Points on a hilly landscape, in no order, each with its height.
From any point a ball rolls to the lowest of the 2 points nearest to it. It stops when none of these is lower. Distance is the straight distance between rows; heights are no part of it.
q_68: [115 121 143 167 193 181 101 155 137 151 124  92 112 119 125 113 148 105
 110 116  53 102 112 105 127]  height 50.3
q_998: [133 139 134 122  87 117 111 110 118 120 113 164 139 136 108 130 130 157
 176 151 144 125 174 163 114]  height 34.8
q_157: [139  73 117 130 110 184  78 112  99 144 120 179  80  84 156 129 105 134
 206 145  85 119 140 141 106]  height 36.1
q_356: [ 84 163 189 128 157 179 165 129 134 121 160 163 134 122 144 167 169 112
 127 170 107 132 136 115  79]  height 81.4
q_669: [159 127  81 111  99  91 122 143 138 110 116 100 143 177 119 128 164 112
  56  86 191 126 145 105 161]  height 33.7
q_326: [112 123  84 138 137 151 117 123 129 102  88 135 112  83  96  96  90 110
 144 102 180 162  68 139 121]  height 62.4
q_206: [129 126 127 149 149 108 167 132 141 143  87  95 148 136 125  94 182 108
  88 134 125 102 147 100 131]  height 55.0
q_840: [149 155 130 106 119 115 105 156 110 109 135 190 104 143 136 183 148 132
 130 142 193 125 134 106  69]  height 41.2
q_362: [131  94 136 186 128 132  91 105  96 200 138 103  90 177 111 126  62  97
 122 136 110 100 120 113  94]  height 43.1
q_713: [125 160 119 115 146  85  94 143 112 128  79  98 104 106 154 137 145 138
 157  73 115 129 124 173 185]  height 48.7
q_743: [141  91 102 111 120 197 121 155 123 108 166 218 112 141 123 214 113  95
 124 137 162 138 135  68 132]  height 34.6
q_566: [152  98  95 126 144 139 131 147 169  99 117  67 149  83 107  81  82 121
 134 125 108 144 101 155 192]  height 58.1
q_924: [ 94  92 159 140 177 157 125  90 148 185 142 140 127 106 110 124 129 125
 144 167  96 122 170  73  69]  height 69.7
q_784: [158  91 148 101 150  98 105 136 132 106 125 109 113 104 109  89 140 115
 113 126  44  93 171  62 159]  height 44.4
q_607: [142 155 175 174 122  85 123 140 115 171 106  97 101 189 131 182 129 127
 123 162 151 105 135 161 114]  height 64.8
q_433: [140 137 152 104 113  70 131 114 131 147 149 163 154 106 109 135 134 161
 132 164 147 119 192 114  95]  height 29.2
q_369: [111 156 104 116 102 116 128  92 131 147 167  92 178 132 106 108  82 151
 113 108 133 142 126 152 137]  height 73.6
q_253: [121 149 113  96 122 135  85 123 149 105 128 102 148 118 179 133 140 165
 190  97  95 164 131 166 144]  height 31.4
q_489: [155 100 125 126 163 141  96 168 146 112 130  71  92 130 117 117 136 113
  94 125  77 117 124  88 152]  height 47.2
q_532: [112 159 119 140 138  99 205 105 108 114  93 166 165 115 151 126 158 103
  67 107 210 111  69 122 121]  height 29.1
q_556: [149 138 148 132 131  77 100 137 127 123 160  65 147 140 126 126 107 128
 106  87  93 126 130 118 145]  height 51.4
q_316: [ 92  87 136 112 146 214 140 146 130 140 183 148 118 143 142 171 182 135
 107 177 118 169 146  39 142]  height 73.0
q_930: [116  86 115 177 138  73 191  84 142 130  87 128 133  90 144 115 118 142
 125  44 170 121 111 156 169]  height 69.0
q_934: [152 123 137 125  94 140 129 130 121  98 155 155 128 137 107 139 105 148
 202 132 106 157 156 113  88]  height 37.1
q_492: [161  72 101 118 117  72 113  79 105 172 122  84 118  93  88  94  89 119
 105 127 145  94 163  89 142]  height 57.8
q_582: [132 141 147 161  87 114  78 106  92 180 159 102 115 176 183 149  74 118
 152 106  82 118 103 183 140]  height 45.5
q_857: [162  87 118 138 159 138 134 187 175  94 153  95 139  77 119  97  98 123
  86 135 106 151  79 123 156]  height 55.5
q_195: [123 181 106  91 109  95 167 113 121 105  83 127 152 111 122 122 131 130
 133 140 173 119 110 165 175]  height 30.2
q_598: [124 179 112 107 121  65 173 102 120  88  69  95 151 160 126 123 136 107
 146 100 180 129 112 109 156]  height 33.6
q_83: [ 76 109 141 121 159 187 146 113 132 169 175 114 111 143 107 137 146 151
 132 184  97 143 169  61 116]  height 71.6
q_227: [ 76 176 178 117 163 167 172 103 151 127 149 134 165 159 142 156 141 128
 146 177  77 121 114 114 131]  height 80.3
q_989: [123 104 113 141 133  72 158  83 129 153  89 135 134  51 110 107 111 142
 100  94 189 133 100 114 142]  height 68.0
q_976: [120 128 130 120 143  65 135 106 135 134 109  87 134 116 165 131 110 137
 131  23 125 132  96 189 202]  height 52.8
q_836: [147 135 126  76 125  93 102 165 116  63  73 157 102  61 115  97 158 118
 167 125 117 124 160 126 161]  height 65.6
q_38: [112 120 133 141 132 174 147 155 180 133 162 135 130 159 104 145 157 137
  91 171 173 161 153 104  66]  height 46.4
q_921: [130 163 148 184 154  75 141 141 102 195  86  67 100 156 159 171 163 111
 105 118 154  94 135 130 130]  height 62.2
q_12: [130 161 131 106  93  79 123  73 113 179 161  96 149 129 110 152  72 147
 129 151 159 125 148 136 123]  height 70.7
q_224: [114 156 109  82 126 159 133  92  92 132  94 152 100 133 100 105 134 106
 129 163 116  79 139  93 135]  height 61.2
q_637: [100 181 124 138 167  80 142 125 114 161 100  63 134 131 154 148 152 118
 113  74 137 119 113 122 143]  height 59.7
q_844: [143 187  95  96  95 128 108 143 105  92 121 149 107 205 125 167 143 126
 102 132 195 117 116 124 115]  height 38.9
q_757: [128  97 149 153 152 171 153 190 177  99 179 119 130 101 116 120 130 130
 105 159 108 164 116 130 115]  height 52.6
q_588: [144 108 133 185 111 117  71 125  93 177 161 135  91 152 146 131  46 107
 151 111  72 125  97 131 113]  height 33.4
q_13: [120 106 141 189 183 153 150 119 141 148  92  93 129 146 119 112 151  94
 102 137 100  94  98 103 120]  height 53.0
q_199: [133 112 133 156 124 127 132 123 147 112 102 120 169 199 160  99 159 150
 160 119 147 141 123 205 128]  height 72.0
q_875: [114 168 136 121 124 120 207 112 114 104  86 161 182 127 124 102 163 104
 109 156 179 101 109 166 140]  height 25.7
q_573: [132 161 109  72 112 132 165 112 160  70 107 148 169 192 125 134 152  95
  87 151 164 120 109  81 144]  height 38.8
q_666: [127 118 114 194 104 123 149 164 152 178 128 118 137 135  98 114 122 155
 109 167 180 147 140 203 112]  height 52.7
q_88: [ 67 158  84 138 156 189 143 102 136 144 124 108 187 150 141  81 177 135
 133  77 142 136 122 186 120]  height 80.2
q_692: [139  93 183 164 123 164 111 130  99 108 125 202 100  89 140 144 131 116
 180 148  80 124 140 157  94]  height 41.8
q_283: [121 124 109 128 157 140  88 113 122 129 106 125 123  86 108  95 113 118
 134  99 115 125 115 109 119]  height 64.2
q_626: [142 114 117 124  71 139 155 119 154  97 162 140 151 131  88 106  52 138
 137 176 133 155 105 147 141]  height 49.1
q_642: [124 170  99  90 120  94 148 127 113 128  86 166 146 125 159 133 177 105
  52  91 180 116 110  99 131]  height 31.2
q_343: [114 152 144 148 135  66 121 132 116 158 150  67 127 151 138 143 107 138
 106  36 129 138 105 170 150]  height 56.0
q_520: [147 155 161 133 104  73 139 108 117 195 151 101 124 155 136 190  92 142
  88 189 170 104 136 138 118]  height 67.8
q_348: [124 105  78 142 139 142 137 126 166 112  99  79 157 114 118  87  87 119
 161 103 162 175  87 161 152]  height 60.5
q_632: [115 168 139  73 136 155 115 135 111  68  92 171 111  62 152 133 152  99
 196 134  87 125 137 140 148]  height 64.3
q_763: [138 128 113 130 111 188  88 139 117 123 136 129  98 103 205 138 103 138
 189 128  57 143  77 178 141]  height 2.9
q_466: [156 113 109 117 113 170 114 148 119 104 170 163  93 176 125 168  98 123
 129 137 134 144 111  68  91]  height 31.8
q_980: [119 181 128 104 147 112 161 104 144  70 109 109 188 185 114 117 125 104
 142 120 150 134  94 117 125]  height 36.3
q_493: [134 176 115 104 120 177 136 181 127 102 163 110 104 122 125 170 117 146
 167 138 101 158 113 126 127]  height 83.8
q_410: [153 117 145 100 138 109 130 166 135  70 124 135 142  69 112  76 164 117
 102 125  58  99 153 120 175]  height 41.7
q_994: [127 130 119 126 116 129 102 125  95 101 136 182 112  48 124 117  63 122
 131 102 141 149  65 150 120]  height 64.4
q_606: [144  63 150 166 131 135 136 121 149 176 145 144 129 136  97 109 161 128
  42 171 123  87 167  89 107]  height 53.3
q_590: [174  45  96 133 145  82 112 108 135 176  92 124 115  88 121 112 125 105
  75 129 166 105 151  46 123]  height 56.3
q_430: [120 124 152 136 177 121  77 120 110 145 127 153 129  93 135 126 135 124
 162  93  81 115 155  95  79]  height 66.0
q_643: [155 147 101 111 106  75 108 181 127 102 121 116 100 131 116 136 160 152
  77  99 180 137 134 145 157]  height 36.4
q_221: [ 83 126  74 129 132 160 157  58 120 154 109 101 166 137 165  83 141 144
 122  61 145 120  89 176 154]  height 78.8
q_787: [132 149 118  86 140  40  91 138  91 162  91 113  82  86 138 146 123 143
 149  96 144 114 158 138 162]  height 44.6
q_197: [124  91  95 133 100 182  81 102 132 159 144 137  97  91 187 104  84 148
 181 133  83 154 103 150 109]  height 24.4
q_461: [132  77 140 168 134  88 156  93 139 114  76 132 161 149 173  99 155 151
 153  82 165 134 110 186 150]  height 70.3
q_308: [128 128 121 121 110 182 152 147 138  73 148 157 131 108 104 106  87 116
 146 163 105 142  83 157 146]  height 44.5
q_112: [148 145 120 117  83 147  98 142 113  74 137 152 126 127 171 137 105 146
 204 104  79 154  94 170 137]  height 20.2
q_751: [161  54 140 163 135  94 134 116 165 176 109 113 127 101  92 113 122 129
  77 171 157 123 156  87 111]  height 55.1
q_180: [124 135 138 100 130 148 133 142 163 121 135 201 137 175 145 196 176 107
 117 155 190 150 178  77  73]  height 42.7
q_507: [110 170 130  58 150 168 125 136  95 104  97 175  73  86 141 147 135  92
 160 170 102 103 123  92 132]  height 62.8
q_139: [100 122 105 114 115 121 119  65 127 157 157 109 178 120 169  94  95 164
 114  65 102 133  89 186 156]  height 76.6
q_978: [124 158  83 107 111 178 111 136 116  77 144 126 109 183  95 107 101 112
 133 113 130 141  99  95  98]  height 27.2
q_812: [130 138 149 125 125 121 151 122 155 157 117 152 130 181 126 175 157 131
  89 190 186 121 148  96  88]  height 44.3
q_522: [147 119 177 110 132 113 134 180 137  78 131 157 123  90 119 122 194 124
 135 149  88 123 190 113 126]  height 38.5
q_172: [145 115 163 185 115 171 133 182 115 124 158 173  87 140 121 148 129 127
 148 153  93 137 126 143  85]  height 45.8
q_636: [112 115 107 131 105 101 116  79 107 144 107 153 125  82 115 109  74 144
 122  80 151 129  85 166 154]  height 66.3
q_500: [105 102 150 133 170  97  93  82 139 189 131 139 166  98 136 116 133 142
 164 110 100 127 197  90  69]  height 67.9
q_535: [118 178 158 118 149 162 130 166 128  75 140 142 122 139 140 161 162 120
 155 132 119 141 120 122  90]  height 82.3
q_233: [135 160 100 122  87  91 125 123  95 128 123  89 117 214 113 147 140 120
  80  91 212 113 127 126 124]  height 36.2
q_203: [119  93 103 122  96 188 114  92 158 116 126 146 144 102 155  97  69 129
 172 156 116 154  81 167 130]  height 37.2
q_353: [114 140 118 120 117 127  92 121 126 109 145 152 145 109 134 128 120 157
 202  72 129 182 151 134  87]  height 39.1
q_351: [139 125 139 161 131 121 131 187 160 117 135 126 127 133 109 128 146 146
 109 148 165 157 130 151  94]  height 49.2
q_707: [ 96 125 148 117 125 164 178 133 163 115 148  74 141 189  97 120 143 144
 146 198 108 138 162 150 189]  height 76.7
q_126: [140 123 180 144 126  92 127 138 130 132 146 158 159 110 112 114 175 147
 102 147 103 101 181 135 109]  height 34.3
q_764: [109 145 169 108 120 146 171 106 135 132 169 102 141 146 125 151 106 146
 128 198  71 117 129 121 185]  height 78.7
q_869: [160 160 113 134  94 171 142 193 103  86 196 147 117 140 121 134 127 128
 124  99  79 146  92 126 109]  height 85.4
q_627: [140 138 150 134 110 118  91 114  98 139 141  79 118 162 133 135  92 114
 142 122  74  95 127 145 159]  height 53.5
q_631: [123  57 160 141 145 164 131 163 146 148 154 162 101 143 117 131 195 130
  79 182 115 115 193  74 116]  height 51.5
q_826: [146 108 109 113 124 110 116  89  83 154  98 110 101 147  91 104 122 105
 121 143 122  68 162  91 134]  height 59.6
q_853: [138  76 162 152 135 182 138 190 123 141 178 164  75 109 122 163 171 139
 119 173 126 144 171 110  79]  height 49.3
q_645: [114 137 113 146 135 174 157 147 161 126 139  88 167 187 123 100 136 139
 144 147 115 136 136 194 149]  height 74.4
q_241: [130 155 122 100 115  49 112 145 107 148 142 134 107  90 121 141 129 176
  97  85 164 131 148 155 145]  height 40.2

For each start below, name the point where the ball stops.
q_507 => q_763
q_221 => q_556
q_316 => q_763
q_493 => q_669
q_206 => q_433
q_83 => q_669
